Points on a hilly landscape, in no order, each with its height.
From any point a ball rolls to the lowest of the 4 points nearest to it. It stops when none of these is lower. Distance is the straight distance between rows; heights are no part of it.
Q878: [ 2.82 -1.70  2.44  0.48  2.74  2.62 -0.01 -0.54  2.67  1.18 -1.95 -0.11
 -1.92  2.26  2.00 -1.33  0.21  1.84  0.18 -0.80  0.28  2.98 -0.87 -1.91]  h=269
Q607: [ 2.94 -1.40  1.82  0.10  2.44  2.74 -1.04 -1.26  0.93  1.20 -1.57  0.38
 -1.10  1.83  1.48 -1.26  0.06  1.74 -0.20 -0.40  0.10  2.17 -0.89 -2.02]  h=193
Q738: [ 4.35  0.54  0.94  1.78  2.68  1.27 -1.08 -0.74  0.96  0.45 -2.07 -1.58
  0.80 -1.29 -1.76 -0.77  0.57  0.61 -0.36  1.22  0.06 -1.31 -1.48 -2.27]  h=417
Q173: [ 0.01  3.53 -0.40  1.56 -1.17 -1.73 -0.88 -0.57 -0.92 -1.74  0.92 -0.53
  0.55 -1.42 -1.33  1.04 -0.08 -0.27 -0.25  1.40 -0.21 -3.24 -0.02  0.83]  h=118
Q384: [ 3.46 -0.28  0.97  0.44  2.21  2.25 -1.09 -0.41  0.02  0.59 -1.65 -0.68
  0.94  0.19 -0.82 -1.48  0.41  0.82 -0.95  0.93  0.01  0.07 -2.33 -2.17]  h=301
Q636: [ 0.23 -0.14  0.14  0.50 -0.28 -0.83  0.34  0.47  0.15  0.42 -0.16  0.29
  0.33  0.45 -0.16 -0.88  0.16  1.98 -1.28 -0.77  0.92 -0.37 -1.01  0.75]  h=141
Q860: [-0.73 -0.36 -0.11  0.13 -0.53 -1.36 -0.06 -0.44 -1.22 -0.13 -0.15  0.13
  0.80  1.38 -0.46 -0.48  0.80 -0.06 -1.08 -0.62 -0.70 -1.73  0.43  0.80]  h=144
Q594: [-1.91 -0.45 -1.40 -1.80 -1.56 -0.63 -0.06 -1.73 -1.08 -1.08  1.45  0.21
  1.62 -0.01 -0.53  0.51  0.22 -1.29  0.23  0.34 -1.29 -0.94  0.76  1.00]  h=442
Q689: [ 1.14  0.35  0.95  0.10  0.48  0.71 -0.38  0.00  0.31  1.88 -0.09 -0.30
 -2.74  1.63  0.81 -1.10 -1.65  0.76  0.14 -1.18  0.44  2.86 -0.98 -0.33]  h=186
Q621: [ 0.85  3.42  0.43  1.02 -0.66  0.11 -2.14 -0.49 -0.20 -1.11 -0.67 -1.21
  0.76 -0.68 -1.13  1.49  0.23  2.71  0.75  1.14  0.74 -2.91 -0.12 -0.37]  h=198
Q251: [-2.48 -2.65  2.08 -0.92 -0.82  0.12  1.68  1.47 -0.12 -0.20  0.71  1.83
 -2.83  0.87  0.10 -1.50 -1.48 -2.28  1.13 -1.02 -0.89  2.69  2.23 -1.37]  h=394
Q88: [ 2.78  0.67 -0.55  0.26  1.10  0.82 -0.30  0.24  0.72 -0.46 -1.07 -1.06
  1.20  0.16 -1.09 -0.58 -0.22  1.87  0.32  1.20  0.63  0.07 -2.30 -1.40]  h=200
Q744: [ 3.32  1.27 -0.95  0.88  2.61  0.98 -1.29 -0.67  1.70 -0.01 -1.58 -1.38
  0.88 -0.37 -1.51 -0.23  0.33  1.15  0.10  1.47  0.28 -1.31 -1.35 -1.64]  h=297
Q290: [-0.08 -0.67  0.20  0.12  0.07 -1.41  0.19  0.12 -0.67 -0.10 -0.57  0.60
  0.90  1.40  0.08  0.04  1.09 -0.07 -1.61 -0.82 -0.45 -0.81  0.70  1.06]  h=421
Q641: [ 2.74 -0.28  1.78  0.17  2.08  2.76 -1.05 -1.21  0.00  1.03 -1.35 -0.19
  0.16  0.66  0.27 -1.92  0.06  1.32 -1.00  0.57  0.03  0.94 -1.93 -2.41]  h=292
Q204: [-3.79 -0.98 -1.34 -1.30 -2.54  0.28  0.28 -0.50 -0.88 -0.31  2.35  0.29
  1.85 -1.76 -0.56  1.46  0.05 -1.36  0.51  1.03 -0.15 -1.17  0.45  1.43]  h=424
Q234: [ 0.39 -0.07  0.29  0.93 -0.54 -0.38  0.08  0.66  0.09  0.54  0.40  0.41
 -0.01  0.52  0.37 -0.97  0.33  1.78 -1.54 -1.03  0.91  0.99 -1.13  1.13]  h=22
Q669: [-2.91  0.02 -2.07  0.09 -2.05 -0.80  0.45 -0.20 -0.40 -1.65  0.87 -0.70
  2.37 -2.41  0.11  3.78  1.01 -1.26  0.87  2.39 -0.28 -3.89  0.63  1.11]  h=351
Q942: [ 0.50 -0.71  0.97  0.22  1.23 -0.44  0.57  0.65  0.97  1.53 -0.22 -0.31
 -3.46  2.71  0.68 -1.78 -1.80  0.00  0.27 -1.58  0.77  3.56 -0.11 -0.83]  h=218
Q167: [ 3.80 -0.19  2.07  1.24  2.60  1.33 -0.19 -3.59  1.80  0.31 -1.43 -0.13
 -0.42 -1.41  0.05 -4.21  0.59  2.30 -1.25 -0.74  1.14  1.31 -1.38 -3.69]  h=234
Q436: [-2.02 -1.05 -2.04 -2.36 -1.83 -0.57  0.46 -1.26 -0.98 -0.67  1.51  0.48
  0.68 -0.26  0.42  0.99 -0.24 -1.28  0.32  0.00 -1.28 -0.60  0.83  1.03]  h=430
Q909: [ 2.57 -0.79  1.63  0.87  2.66  2.93 -1.33 -1.84  0.75  1.03 -1.94  0.14
 -0.13  0.93  0.70 -2.21  0.81  1.29 -1.40 -0.31  0.08  1.53 -1.25 -2.78]  h=423
Q770: [ 1.02  0.04  0.60  0.50 -0.43  0.23 -0.11  0.28  0.49  0.91  0.22  0.04
 -0.29  0.15  0.09 -1.08 -0.43  1.97 -0.71 -0.53  1.00  1.34 -2.05  0.22]  h=143
Q21: [-1.25 -3.27  0.47 -1.17  0.53 -0.83  2.72  2.31  0.42 -0.43 -0.92  1.85
 -2.62  2.63  0.56 -3.11 -1.10 -1.70  0.32 -2.37  0.28  5.07 -0.27 -1.03]  h=364
Q561: [ 1.45 -0.46  1.30  0.58  0.64  0.13 -0.30  0.38  1.06  2.13 -0.32 -0.25
 -3.46  1.76  0.90 -1.12 -1.72  0.45  0.66 -1.21  0.31  3.17 -0.22 -0.40]  h=195
Q94: [ 2.00 -2.45  2.90  0.74  2.04  0.39  1.01  2.40  1.46  1.85 -0.57 -0.04
 -3.25  2.23  1.12 -2.06 -1.62  0.52  0.99 -1.22  0.92  3.28 -0.76 -1.68]  h=282
Q652: [-2.45 -1.56  1.82 -0.70 -0.18  0.04  1.81  1.29  1.02 -0.81 -0.14  1.45
 -2.32  1.61  0.09 -1.14 -1.01 -1.82  0.57 -1.94 -0.54  3.78  1.45 -1.65]  h=451
Q356: [-1.09 -2.00  0.92 -0.80  0.69 -0.87  2.12  1.83  0.91 -0.56 -0.75  0.93
 -2.54  2.99  0.08 -2.65 -1.12 -1.74  0.27 -2.24  0.24  4.56  0.26 -1.15]  h=309
Q939: [ 1.20 -0.33  0.51  0.47 -0.18 -0.23  0.53  0.63  0.30  0.54 -0.07 -0.08
  0.30  0.44 -0.02 -0.87  0.02  2.55 -0.55 -0.02  1.28  0.23 -1.96  0.19]  h=146
Q349: [ 4.20 -0.77  1.63  1.25  3.17  1.98 -0.23 -3.26  2.38  0.67 -1.55  0.46
 -0.81 -0.80  0.31 -4.11  0.82  2.07 -1.41 -1.37  0.69  1.73 -1.47 -3.26]  h=340
Q682: [ 0.40  1.07 -0.03  0.41  0.14 -0.22 -0.29  0.04  0.42 -0.81 -0.96 -0.64
  0.75  0.00 -1.11 -0.36  0.13  2.61  0.66  0.98  1.43 -1.92 -0.62 -0.68]  h=248
Q528: [ 3.53  0.77 -0.15  0.87  1.93  1.07 -1.14 -0.10  0.82 -0.25 -1.73 -1.76
  1.01  0.02 -1.28 -0.78  0.21  1.13  0.10  1.25  0.14 -0.80 -1.90 -1.23]  h=249
Q336: [ 0.12  2.45  0.44  0.80 -0.42 -0.59 -1.33 -0.42 -1.13 -0.70 -0.45 -0.67
  0.14 -0.45 -1.02  0.33 -0.08  1.85  0.36  1.03  0.82 -3.12  0.36 -0.32]  h=312
Q868: [-3.51 -0.37 -1.60 -0.97 -2.21  0.13  0.71 -0.71 -0.37 -1.76  1.86 -0.17
  2.24 -1.66 -0.44  2.21  0.48 -1.34  0.42  1.84 -0.57 -2.20 -0.01  0.95]  h=444
Q904: [-0.06 -0.34  0.42  0.75 -0.06 -1.15  0.47  0.55  0.00  0.14 -0.31  0.80
  0.05  1.01  0.56  0.00  0.97  0.38 -1.63 -1.14 -0.20  0.34  0.40  1.31]  h=365
Q140: [-2.90 -1.39 -2.36 -0.68 -0.10 -0.02  1.47  2.41  0.57  1.27  1.73  1.27
 -0.08 -1.09  0.69  1.34 -0.56 -3.22  2.02 -0.34  0.34  1.34  2.16  1.69]  h=352
Q214: [-3.72 -1.38 -2.42 -1.51 -0.34  0.06  0.51  0.99 -0.48  1.45  1.62  1.40
  0.30 -1.49  0.86  1.60 -0.10 -2.19  1.31 -0.71  0.36  0.66  2.89  1.76]  h=398
Q679: [-4.43  0.63 -2.58 -2.49 -2.10 -1.33  0.56  2.30 -3.81  1.64  0.66  0.31
  3.10 -1.45  1.17  3.62 -0.30 -3.51  1.98 -0.15 -0.60  0.37  1.65  2.57]  h=486
Q378: [-0.89  0.21  0.96  0.83 -0.52 -0.09 -0.01  0.74  0.85  0.49  0.04  0.26
 -1.67  0.88  0.51 -0.76 -0.40 -0.13 -1.44 -1.29  0.12  2.88  0.03  0.68]  h=223
Q269: [ 2.13 -2.35  3.30  0.71  2.18  1.95  0.48  0.89  2.56  1.14 -1.32 -0.06
 -2.76  2.41  1.59 -1.02 -0.91  1.68  0.89 -0.98  0.46  3.11 -0.84 -1.89]  h=241
Q670: [ 3.86  0.30  2.30  1.97  2.49  1.98 -1.10 -1.30  0.40  0.44 -1.51 -0.81
  0.62 -0.96 -1.16 -1.98  0.21  0.71 -1.53  1.02 -0.36 -0.55 -1.55 -2.80]  h=383
Q494: [-4.73  0.32 -2.28 -2.12 -1.61 -0.97 -0.01  2.23 -3.43  1.76  0.71  0.61
  2.26 -1.06  1.23  3.61 -0.01 -3.13  1.96  0.25 -0.36  0.65  2.13  2.52]  h=473
Q124: [-3.47 -0.72 -1.48 -0.16 -2.54 -0.48  0.78  0.29 -0.65 -0.64  1.39 -0.58
  2.40 -2.50 -0.46  3.20  0.71 -1.61  0.87  1.94 -0.41 -3.37  0.36  1.06]  h=478
Q422: [ 2.29  3.69 -1.58 -0.32 -1.04 -1.23 -1.75 -1.11 -1.66 -1.39 -0.04 -1.76
  2.41 -2.82 -0.91  2.79  1.29  2.85  0.17  1.40 -0.25 -4.27 -0.10  2.37]  h=319
Q832: [ 2.51 -1.77  2.36  0.42  1.78  1.86 -0.02  0.17  1.76  1.61 -1.47 -0.10
 -2.88  2.65  1.66 -1.04 -0.51  1.47  1.08 -0.95  0.08  2.36 -0.60 -1.74]  h=224
Q354: [-0.49  2.68 -1.28  0.95 -1.11 -1.66 -0.67 -0.96 -1.07 -1.54  1.06 -1.16
  1.45 -0.73 -0.94  0.73  0.10 -1.50 -1.03  1.97 -0.19 -2.95  0.00  1.24]  h=467
Q466: [-1.81  1.24 -1.37 -0.26 -1.60 -0.85  0.17 -1.48 -0.97 -1.57  0.93 -1.00
  2.00 -0.22 -0.77  1.13  0.36 -1.85 -0.61  1.45 -0.80 -1.71 -0.07  0.77]  h=410
Q107: [-0.55  1.11 -0.30  0.82 -0.61 -1.37 -0.44 -0.71 -1.24 -0.43  0.14 -0.06
  0.45  0.64 -0.95 -0.79  0.44  0.22 -0.82  0.18  0.09 -2.74  0.59  0.67]  h=520
Q434: [ 3.01 -0.65  1.38 -0.64  0.89  1.99 -1.12 -0.80  0.24  1.44 -0.84  0.36
 -1.24  1.47  1.04 -0.75 -0.62  1.48  0.06  0.19  0.21  1.92 -1.64 -1.47]  h=320
Q431: [ 0.60  0.51  0.13  0.63 -0.14 -0.40  0.07  0.54  0.21 -0.31 -0.47 -0.64
  0.64  0.38 -0.76 -0.60 -0.09  2.86  0.59  0.34  1.23 -1.16 -1.05 -0.22]  h=216
Q729: [ 0.66  0.62  0.66  0.54  0.04  0.50 -0.27  0.29  0.47  1.51  0.13 -0.34
 -2.45  1.28  0.63 -1.35 -1.20  0.79 -0.81 -1.21  0.90  2.94 -0.60  0.12]  h=166
Q810: [-0.90 -2.09 -0.65 -1.17 -1.15 -0.23  1.44  1.58 -0.21 -0.25  0.81  1.62
 -1.45 -0.79  0.70  1.06 -0.39 -2.28  1.35 -0.66 -1.29  0.98  1.44  1.82]  h=328
Q547: [-1.15  1.52 -0.94 -0.07 -1.28 -1.63 -0.25 -1.42 -1.28 -1.02  0.77 -0.67
  1.06  0.16 -0.96  0.29  0.35 -1.49 -0.59  1.37 -0.75 -2.18  0.01  0.80]  h=525
Q644: [ 2.27  0.25  0.32  0.12 -0.39  0.81 -0.34 -0.02  0.18  0.68 -0.18 -0.38
  0.20  0.34 -0.15 -0.68 -0.20  2.03  0.12  0.24  1.00  1.40 -3.12 -0.41]  h=187
Q824: [-1.19 -1.22  1.10 -0.66 -1.44  0.28  1.30  1.91  0.17 -0.61  0.24  1.52
 -1.75 -0.14  0.87  1.13 -0.58 -2.27  0.63 -0.85 -1.28  1.52  1.18  1.06]  h=290
Q963: [-2.20  1.61 -2.13  0.77 -1.33 -0.95  0.31 -0.55  0.47 -2.48  0.69 -0.84
  2.68 -1.71 -0.61  2.94  1.27 -1.35 -0.35  2.43 -0.58 -3.33  0.41  1.44]  h=338
Q733: [-0.96 -1.42 -1.18 -1.57 -1.07 -0.61  0.48 -0.37 -0.90 -0.71  0.52  1.01
  0.09  0.65  0.45  0.71  0.28 -1.28 -0.27 -0.57 -1.60 -0.09  0.90  1.39]  h=558
Q318: [-2.22 -2.20 -1.29 -0.65 -0.49 -0.04  1.64  2.51  0.06  0.78  1.93  1.25
 -1.34 -1.26  0.40  1.00 -1.21 -3.64  2.05 -0.67 -0.52  1.30  1.45  1.36]  h=307
Q190: [ 0.28  3.11 -3.04  1.37 -0.76 -1.88 -0.72 -0.94 -0.41 -1.65  1.13 -1.15
  2.56 -2.59 -0.10  2.23  1.22  1.24 -1.05  1.68 -0.68 -4.21  0.87  2.49]  h=331
Q916: [ 1.26 -2.52  2.69  0.45  1.86 -0.24  1.20  2.69  1.14  2.08 -0.69 -0.22
 -3.66  2.34  0.36 -2.28 -1.63 -0.21  0.10 -1.60  0.91  3.24 -0.60 -1.17]  h=346
Q66: [-3.89 -1.31 -1.90 -1.51 -1.71  0.29  0.08 -0.03 -0.78  1.14  2.65  0.99
  1.04 -1.62  0.52  1.50 -0.12 -1.30  0.65 -0.24  0.03 -0.49  1.46  1.65]  h=411
Q131: [ 0.40  3.44  0.14  1.04 -1.12 -1.44 -1.35 -0.64 -1.34 -0.97  0.52 -0.71
  0.50 -1.25 -1.07  1.14  0.14  0.53  0.37  1.47  0.31 -3.55  0.29  0.51]  h=449
Q121: [ 3.31 -0.02  1.90  1.57  2.44  2.47 -1.30 -1.46  0.74  0.80 -1.37 -0.62
  0.27 -0.85 -0.96 -2.27  0.83  1.10 -1.55  0.73 -0.02  0.29 -1.67 -3.06]  h=341
Q663: [-0.75  2.51 -2.72  1.11 -0.24 -1.85 -0.82 -1.23  0.13 -2.50  1.36 -1.16
  2.52 -2.22  0.07  3.01  1.46 -0.01 -0.93  1.92 -0.19 -3.76  1.10  2.20]  h=333
Q396: [ 0.12 -3.20  1.01 -1.55  0.33 -1.03  2.78  2.54  0.11 -0.33 -0.81  1.59
 -3.06  2.71  1.01 -3.16 -1.35 -1.76 -0.22 -2.61 -0.02  5.53 -0.43 -1.17]  h=384
Q896: [-1.47 -1.96  0.49 -0.60 -0.98 -0.02  2.09  2.39  0.34  0.42  1.50  1.64
 -2.04 -0.59  0.46  0.34 -1.26 -3.72  1.92 -0.62 -1.12  2.04  1.46  0.58]  h=300
Q728: [ 2.01  3.68 -2.23 -0.29 -0.98 -1.76 -1.74 -1.82 -1.47 -1.02  0.64 -1.89
  3.10 -2.80 -1.00  2.44  1.13  2.85  0.62  1.34 -0.44 -4.96  0.10  2.49]  h=324
Q448: [-0.67 -0.74  1.27  0.19 -0.78 -0.05  0.54  1.35  0.36 -0.75 -0.45  1.03
 -0.73  0.89  0.56  0.78  0.35 -1.16 -1.15 -1.35 -0.92  2.18  0.83  0.84]  h=302
Q732: [ 1.93  1.35 -0.75  0.52  0.93  0.32 -0.55 -0.09  1.41 -1.01 -1.44 -0.86
  1.06  0.46 -1.42 -0.53 -0.01  2.49  0.58  0.92  1.07 -1.23 -1.78 -1.15]  h=226
Q695: [-5.17 -0.37 -2.06 -1.82 -0.55 -0.17 -0.02  1.59 -2.17  2.10  1.26  1.09
  1.78 -0.65  1.09  2.91  0.11 -3.15  1.44 -0.52  0.57  0.58  2.90  1.86]  h=425
Q408: [-4.11 -1.04 -1.70 -0.49 -2.20 -0.23  0.97  0.85 -1.88  1.26  1.66  0.20
  2.68 -2.42 -0.45  3.15  0.65 -2.61  1.37  1.28  0.09 -3.48  0.49  1.33]  h=779
Q39: [ 3.00 -0.88  1.81  0.02  1.66  2.80 -1.45 -1.41  0.15  1.43 -1.47  0.20
 -0.92  1.57  1.04 -1.49  0.09  1.50 -0.47 -0.07 -0.29  1.51 -1.38 -2.23]  h=163
Q311: [ 0.50  3.75 -1.85  1.45 -0.71 -1.93 -0.71 -0.59 -0.73 -1.74  1.16 -1.16
  1.63 -2.27 -0.74  2.14  0.55 -0.28 -0.50  1.85  0.03 -3.41  0.02  2.47]  h=342
Q17: [-4.42 -0.45 -1.92 -1.13 -1.76 -0.41  0.49  1.42 -2.41  2.17  1.56  0.07
  2.77 -1.96  0.00  3.08  0.43 -2.73  0.88  0.26 -0.08 -2.29  1.07  2.04]  h=550
Q982: [ 0.47 -2.80  2.04 -0.02  2.07 -0.72  1.82  3.09  0.52  1.12 -0.58  0.34
 -3.05  3.33  0.13 -2.69 -1.61 -1.29 -0.48 -2.21  0.65  4.25 -0.92 -1.18]  h=498
Q943: [-2.10  1.15 -1.49  0.01 -1.74 -0.59  0.14 -1.23 -0.63 -2.09  1.11 -0.42
  2.16 -0.96 -0.94  1.41  0.53 -1.90 -0.40  1.95 -0.90 -2.05 -0.41  1.16]  h=374
Q920: [ 1.15 -1.72  1.64  0.50  1.99 -1.26  1.12  1.86  0.95  1.51 -0.61 -0.34
 -3.44  3.09  0.43 -2.42 -1.67 -0.81  0.28 -1.88  0.49  3.83  0.03 -1.22]  h=350
Q623: [ 1.12  4.10  0.38  0.53 -0.71 -0.17 -2.12 -0.33 -1.02 -1.48 -0.37 -1.00
  0.94 -1.28 -0.94  2.13  0.39  2.33  0.45  1.18  0.66 -3.07 -0.01  0.20]  h=237
Q445: [ 2.21 -1.09  1.56  0.28  1.27  1.00 -0.18  0.30  1.20  2.29 -0.93  0.10
 -3.06  2.26  1.42 -0.92 -1.29  1.38  0.71 -0.81  0.53  2.36 -0.63 -1.62]  h=207
Q151: [-4.57 -1.38 -1.72 -1.41 -1.83  0.54  0.27  0.18 -1.24  1.64  2.28  0.73
  1.59 -1.87  0.29  2.10  0.18 -1.45  0.65 -0.01  0.00 -0.85  1.80  1.28]  h=413
Q381: [ 1.56  4.05  0.40  0.37  0.41  1.30 -2.89 -0.87 -0.06 -1.08 -0.83 -1.59
  1.93 -1.52 -1.34  2.39  0.92  2.69 -0.29  1.10  0.43 -2.80 -0.19  0.01]  h=303
Q905: [ 3.60 -1.07  1.41  1.51  3.56  2.35  0.14 -2.39  2.40  0.60 -1.62  0.24
 -1.02  0.65  1.05 -3.28  1.06  1.54 -1.24 -1.34  0.57  2.42 -1.11 -2.73]  h=583
Q198: [-0.52 -0.74 -0.56 -0.95 -0.59 -1.73  0.08 -0.39 -1.04 -0.35 -0.26  0.36
  0.64  1.18  0.29 -0.02  0.82 -0.92 -0.72 -0.53 -1.15 -0.97  0.67  1.33]  h=422
Q40: [-4.09 -1.23 -1.00 -1.04 -3.04  0.18  0.60  0.31 -1.14  0.52  2.36  0.32
  2.49 -2.20 -0.31  2.51  0.40 -1.55  0.53  1.30 -0.24 -2.37  0.41  1.20]  h=529
Q569: [ 0.15 -0.86  0.22 -0.35 -0.58 -0.87  0.52  0.79 -0.48 -0.34 -0.11  0.79
 -0.28  1.10  0.66  0.49  1.01 -0.57 -1.51 -1.34 -1.04  0.14  0.18  1.57]  h=574
Q991: [ 0.45  2.69  0.26  0.62 -0.29  0.11 -1.68 -0.60 -0.09 -1.28 -0.72 -1.19
  0.87 -0.28 -1.25  0.65  0.12  2.69  0.87  1.15  0.90 -2.40  0.31 -0.81]  h=219
Q2: [-1.24  0.33 -1.48 -0.52 -0.93 -1.32 -0.13 -1.10 -1.44 -1.03  0.46 -0.03
  0.87  0.71 -0.76 -0.06  0.32 -1.45 -0.60  0.71 -1.06 -2.03  0.40  0.95]  h=488
Q913: [-2.16 -2.75  1.23 -1.51 -0.05 -0.46  2.68  2.12  1.35 -1.13 -0.65  1.52
 -2.41  2.26  0.35 -2.30 -1.22 -1.41  0.50 -1.87 -0.25  4.14  1.09 -1.87]  h=389
Q568: [ 1.53  3.72 -1.73  0.79 -1.02 -1.83 -0.92 -0.85 -0.86 -1.33  0.77 -1.23
  1.59 -2.72 -0.91  2.19  0.81  1.64 -0.08  1.48 -0.27 -3.75  0.02  2.60]  h=330
Q881: [-0.21  0.00  0.09  0.48 -0.49 -1.29  0.15 -0.10 -0.73  0.08 -0.23  0.42
  0.79  0.73 -0.49 -1.05  0.57  1.63 -0.80 -0.34  0.90 -1.82 -0.14  0.52]  h=284
Q53: [-1.17 -1.87 -2.15 -2.03 -1.50 -0.52  0.92 -0.23  0.23  0.27  1.65  1.08
 -0.16 -1.00  0.83  1.11 -0.23 -1.61  1.38 -0.44 -1.22  0.15  1.54  1.92]  h=456
Q127: [-2.40 -1.33 -2.33 -1.85 -1.71 -0.45  0.30 -0.41 -0.21  0.31  1.81  0.84
  0.26 -1.55  1.08  1.25 -0.32 -1.27  0.94 -0.22 -0.55 -0.05  1.66  1.43]  h=416
Q460: [ 2.85 -0.80  1.78 -0.50  1.37  2.53 -0.72 -0.78  0.83  1.42 -1.24  0.28
 -2.48  1.92  1.63 -0.77 -0.61  1.75  0.40 -0.46  0.34  2.02 -0.69 -1.33]  h=273
Q640: [ 0.43  3.35 -2.82  0.78 -0.70 -2.15 -1.19 -1.54 -0.91 -1.62  1.23 -1.75
  2.38 -3.30 -0.22  2.22  1.17  2.31 -0.52  1.19 -0.21 -4.58  0.97  2.88]  h=327
Q518: [-0.18 -2.45  1.14 -0.67  1.37 -1.16  2.45  2.34  0.58  0.30 -1.01  0.80
 -2.60  2.96  0.45 -2.61 -1.53 -1.67  0.10 -2.19  0.27  5.25 -0.64 -1.14]  h=402
Q501: [ 1.62  0.44  0.24  0.28  0.15  0.44  0.21  0.22  0.54 -0.29 -0.42 -0.26
  0.70  0.40 -0.72 -0.89 -0.18  2.28  0.10  0.59  1.19 -0.07 -2.66 -0.62]  h=177
Q601: [-1.07 -1.21 -1.60 -1.80 -1.67 -0.78  0.76 -0.77 -0.69 -0.53  0.43  0.47
  0.59  0.16  0.35  0.80  0.40 -1.39  0.01 -0.02 -1.49 -0.32  0.80  1.44]  h=464
Q156: [ 3.04 -0.60  2.43  1.52  2.77  2.75 -1.41 -2.14  1.02  1.20 -1.49  0.13
  0.05 -0.14  0.29 -2.73  0.77  1.34 -1.85  0.08  0.46  0.92 -1.50 -3.23]  h=375
Q99: [ 3.59 -0.02  2.48  1.70  2.79  2.06 -1.49 -2.30  1.08  0.53 -1.28  0.14
  0.18 -1.31 -0.68 -3.56  0.47  1.73 -1.74 -0.01  0.60  0.26 -1.24 -3.69]  h=355
Q646: [-4.96 -0.47 -1.92 -1.73 -1.50 -0.07 -0.39  1.75 -2.40  2.26  1.75  0.75
  2.63 -1.73  0.56  2.81 -0.05 -2.87  0.79  0.06 -0.14 -0.73  1.75  1.78]  h=440
Q796: [-1.02  0.30  0.88  0.27  0.18 -0.36  0.13  0.97  1.03  0.20  0.13 -0.12
 -2.04  2.29  0.59 -1.02 -0.73 -0.82 -0.77 -1.82 -0.07  3.54  0.42 -0.07]  h=268
Q457: [-1.93  1.77 -2.17  0.58 -0.81 -0.92  0.02 -0.30  0.05 -2.61  0.96 -0.85
  2.72 -1.81  0.13  3.49  1.46 -1.02 -0.31  2.34 -0.55 -3.74  1.01  1.39]  h=335
Q843: [-2.20 -2.37  1.20 -0.45 -0.86  0.40  1.71  2.05 -0.20  0.76  1.36  2.08
 -2.55  0.02 -0.09 -1.16 -0.94 -3.67  1.79 -0.63 -0.93  2.40  1.97 -0.42]  h=322
Q386: [-2.46 -2.79  1.69 -0.82 -0.66  0.32  2.19  2.09  0.73 -0.83  0.08  2.22
 -2.26  1.47  0.37 -2.26 -0.92 -1.72  0.62 -1.34 -0.42  3.55  1.53 -1.52]  h=441
Q564: [-1.37 -0.53 -1.37 -1.77 -1.20 -1.14 -0.01 -1.41 -1.10 -1.05  0.11  0.05
  0.97  0.76 -0.30  0.31  0.11 -1.42 -0.16  0.36 -1.41 -1.36  0.52  1.20]  h=459
Q233: [-0.17 -1.93 -0.67 -1.63 -1.12 -0.35  1.09  0.59 -0.21 -0.53  0.31  0.97
 -0.67  0.12  1.04  1.27  0.00 -1.40  0.16 -0.82 -1.56  0.37  0.85  1.78]  h=552
Q286: [ 2.20  3.95 -0.47  0.54 -0.94 -0.64 -2.09 -0.40 -1.55 -1.18 -0.09 -1.22
  1.66 -2.40 -0.80  2.83  0.84  2.40 -0.32  1.20  0.14 -3.88 -0.12  1.67]  h=299
Q291: [-1.84 -0.51  1.63 -0.09 -0.79  0.31  0.99  1.30  0.71 -0.92 -0.20  1.13
 -1.80  0.96  0.84  0.60 -0.24 -1.56 -0.52 -1.54 -1.11  2.64  1.02  0.21]  h=274
Q782: [ 1.75  2.88 -1.05  0.86  1.38  1.37 -2.33 -1.74  1.71 -0.71 -1.15 -1.76
  1.00 -1.05 -1.76  0.95  0.57  2.49  0.25  1.17  1.21 -1.87 -0.05 -1.18]  h=246
Q440: [-0.29  2.41  0.27  1.17 -0.90 -1.35 -0.92 -0.78 -1.60 -0.98  0.29 -0.67
  0.17 -0.52 -1.18  0.08  0.03  0.18 -0.20  1.01 -0.01 -2.76  0.30  0.78]  h=642
Q895: [ 4.65 -0.58  2.30  0.48  2.93  1.15 -0.07 -3.48  2.18 -0.05 -1.75 -0.05
 -1.23 -1.79  0.01 -4.45  0.14  2.44 -1.00 -1.77  1.16  1.54 -1.60 -3.66]  h=162
Q195: [-0.40  1.47  0.39  0.51 -0.57 -1.14 -0.54 -0.50 -0.92 -0.33 -0.45 -0.44
  0.36  0.16 -1.05 -0.79  0.40  1.90 -0.13  0.41  0.71 -3.06  0.28 -0.23]  h=470
Q846: [ 0.80  2.24 -0.16  0.24  0.57  0.52 -1.72 -0.71  0.58 -1.17 -1.36 -1.26
  0.59  0.09 -1.33  0.68  0.41  2.99  0.99  1.20  1.20 -2.29 -0.38 -1.14]  h=225
Q794: [-0.55  3.09 -2.10  1.28 -1.14 -1.54 -0.46 -0.59 -0.70 -1.61  1.33 -1.07
  1.14 -1.93 -0.75  1.85  0.57 -1.21 -0.79  1.93 -0.39 -3.21  0.31  1.66]  h=361
Q713: [ 3.14 -1.15  1.60  1.37  3.10  3.04 -0.08 -1.67  2.48  1.31 -1.79  0.55
 -1.56  1.40  1.75 -2.40  0.72  1.86 -0.93 -1.24  0.34  2.79 -0.72 -2.27]  h=450
Q876: [-1.00 -1.39  0.65 -0.56  0.89 -0.80  1.22  1.52  1.24 -0.08 -0.11  0.17
 -2.59  2.60  0.24 -1.71 -1.16 -1.21  0.23 -1.88  0.18  4.02  0.71 -0.69]  h=64

Two balls start at each pair of points below. Name the first point that both come to, or write never.
Q384 and Q682 => Q234
Q744 and Q732 => Q501
Q738 and Q670 => Q528

For each start below, name the point where the ball stops.
Q121 => Q234
Q466 => Q621
Q195 => Q234
Q832 => Q729
Q868 => Q621
Q94 => Q729
Q269 => Q729
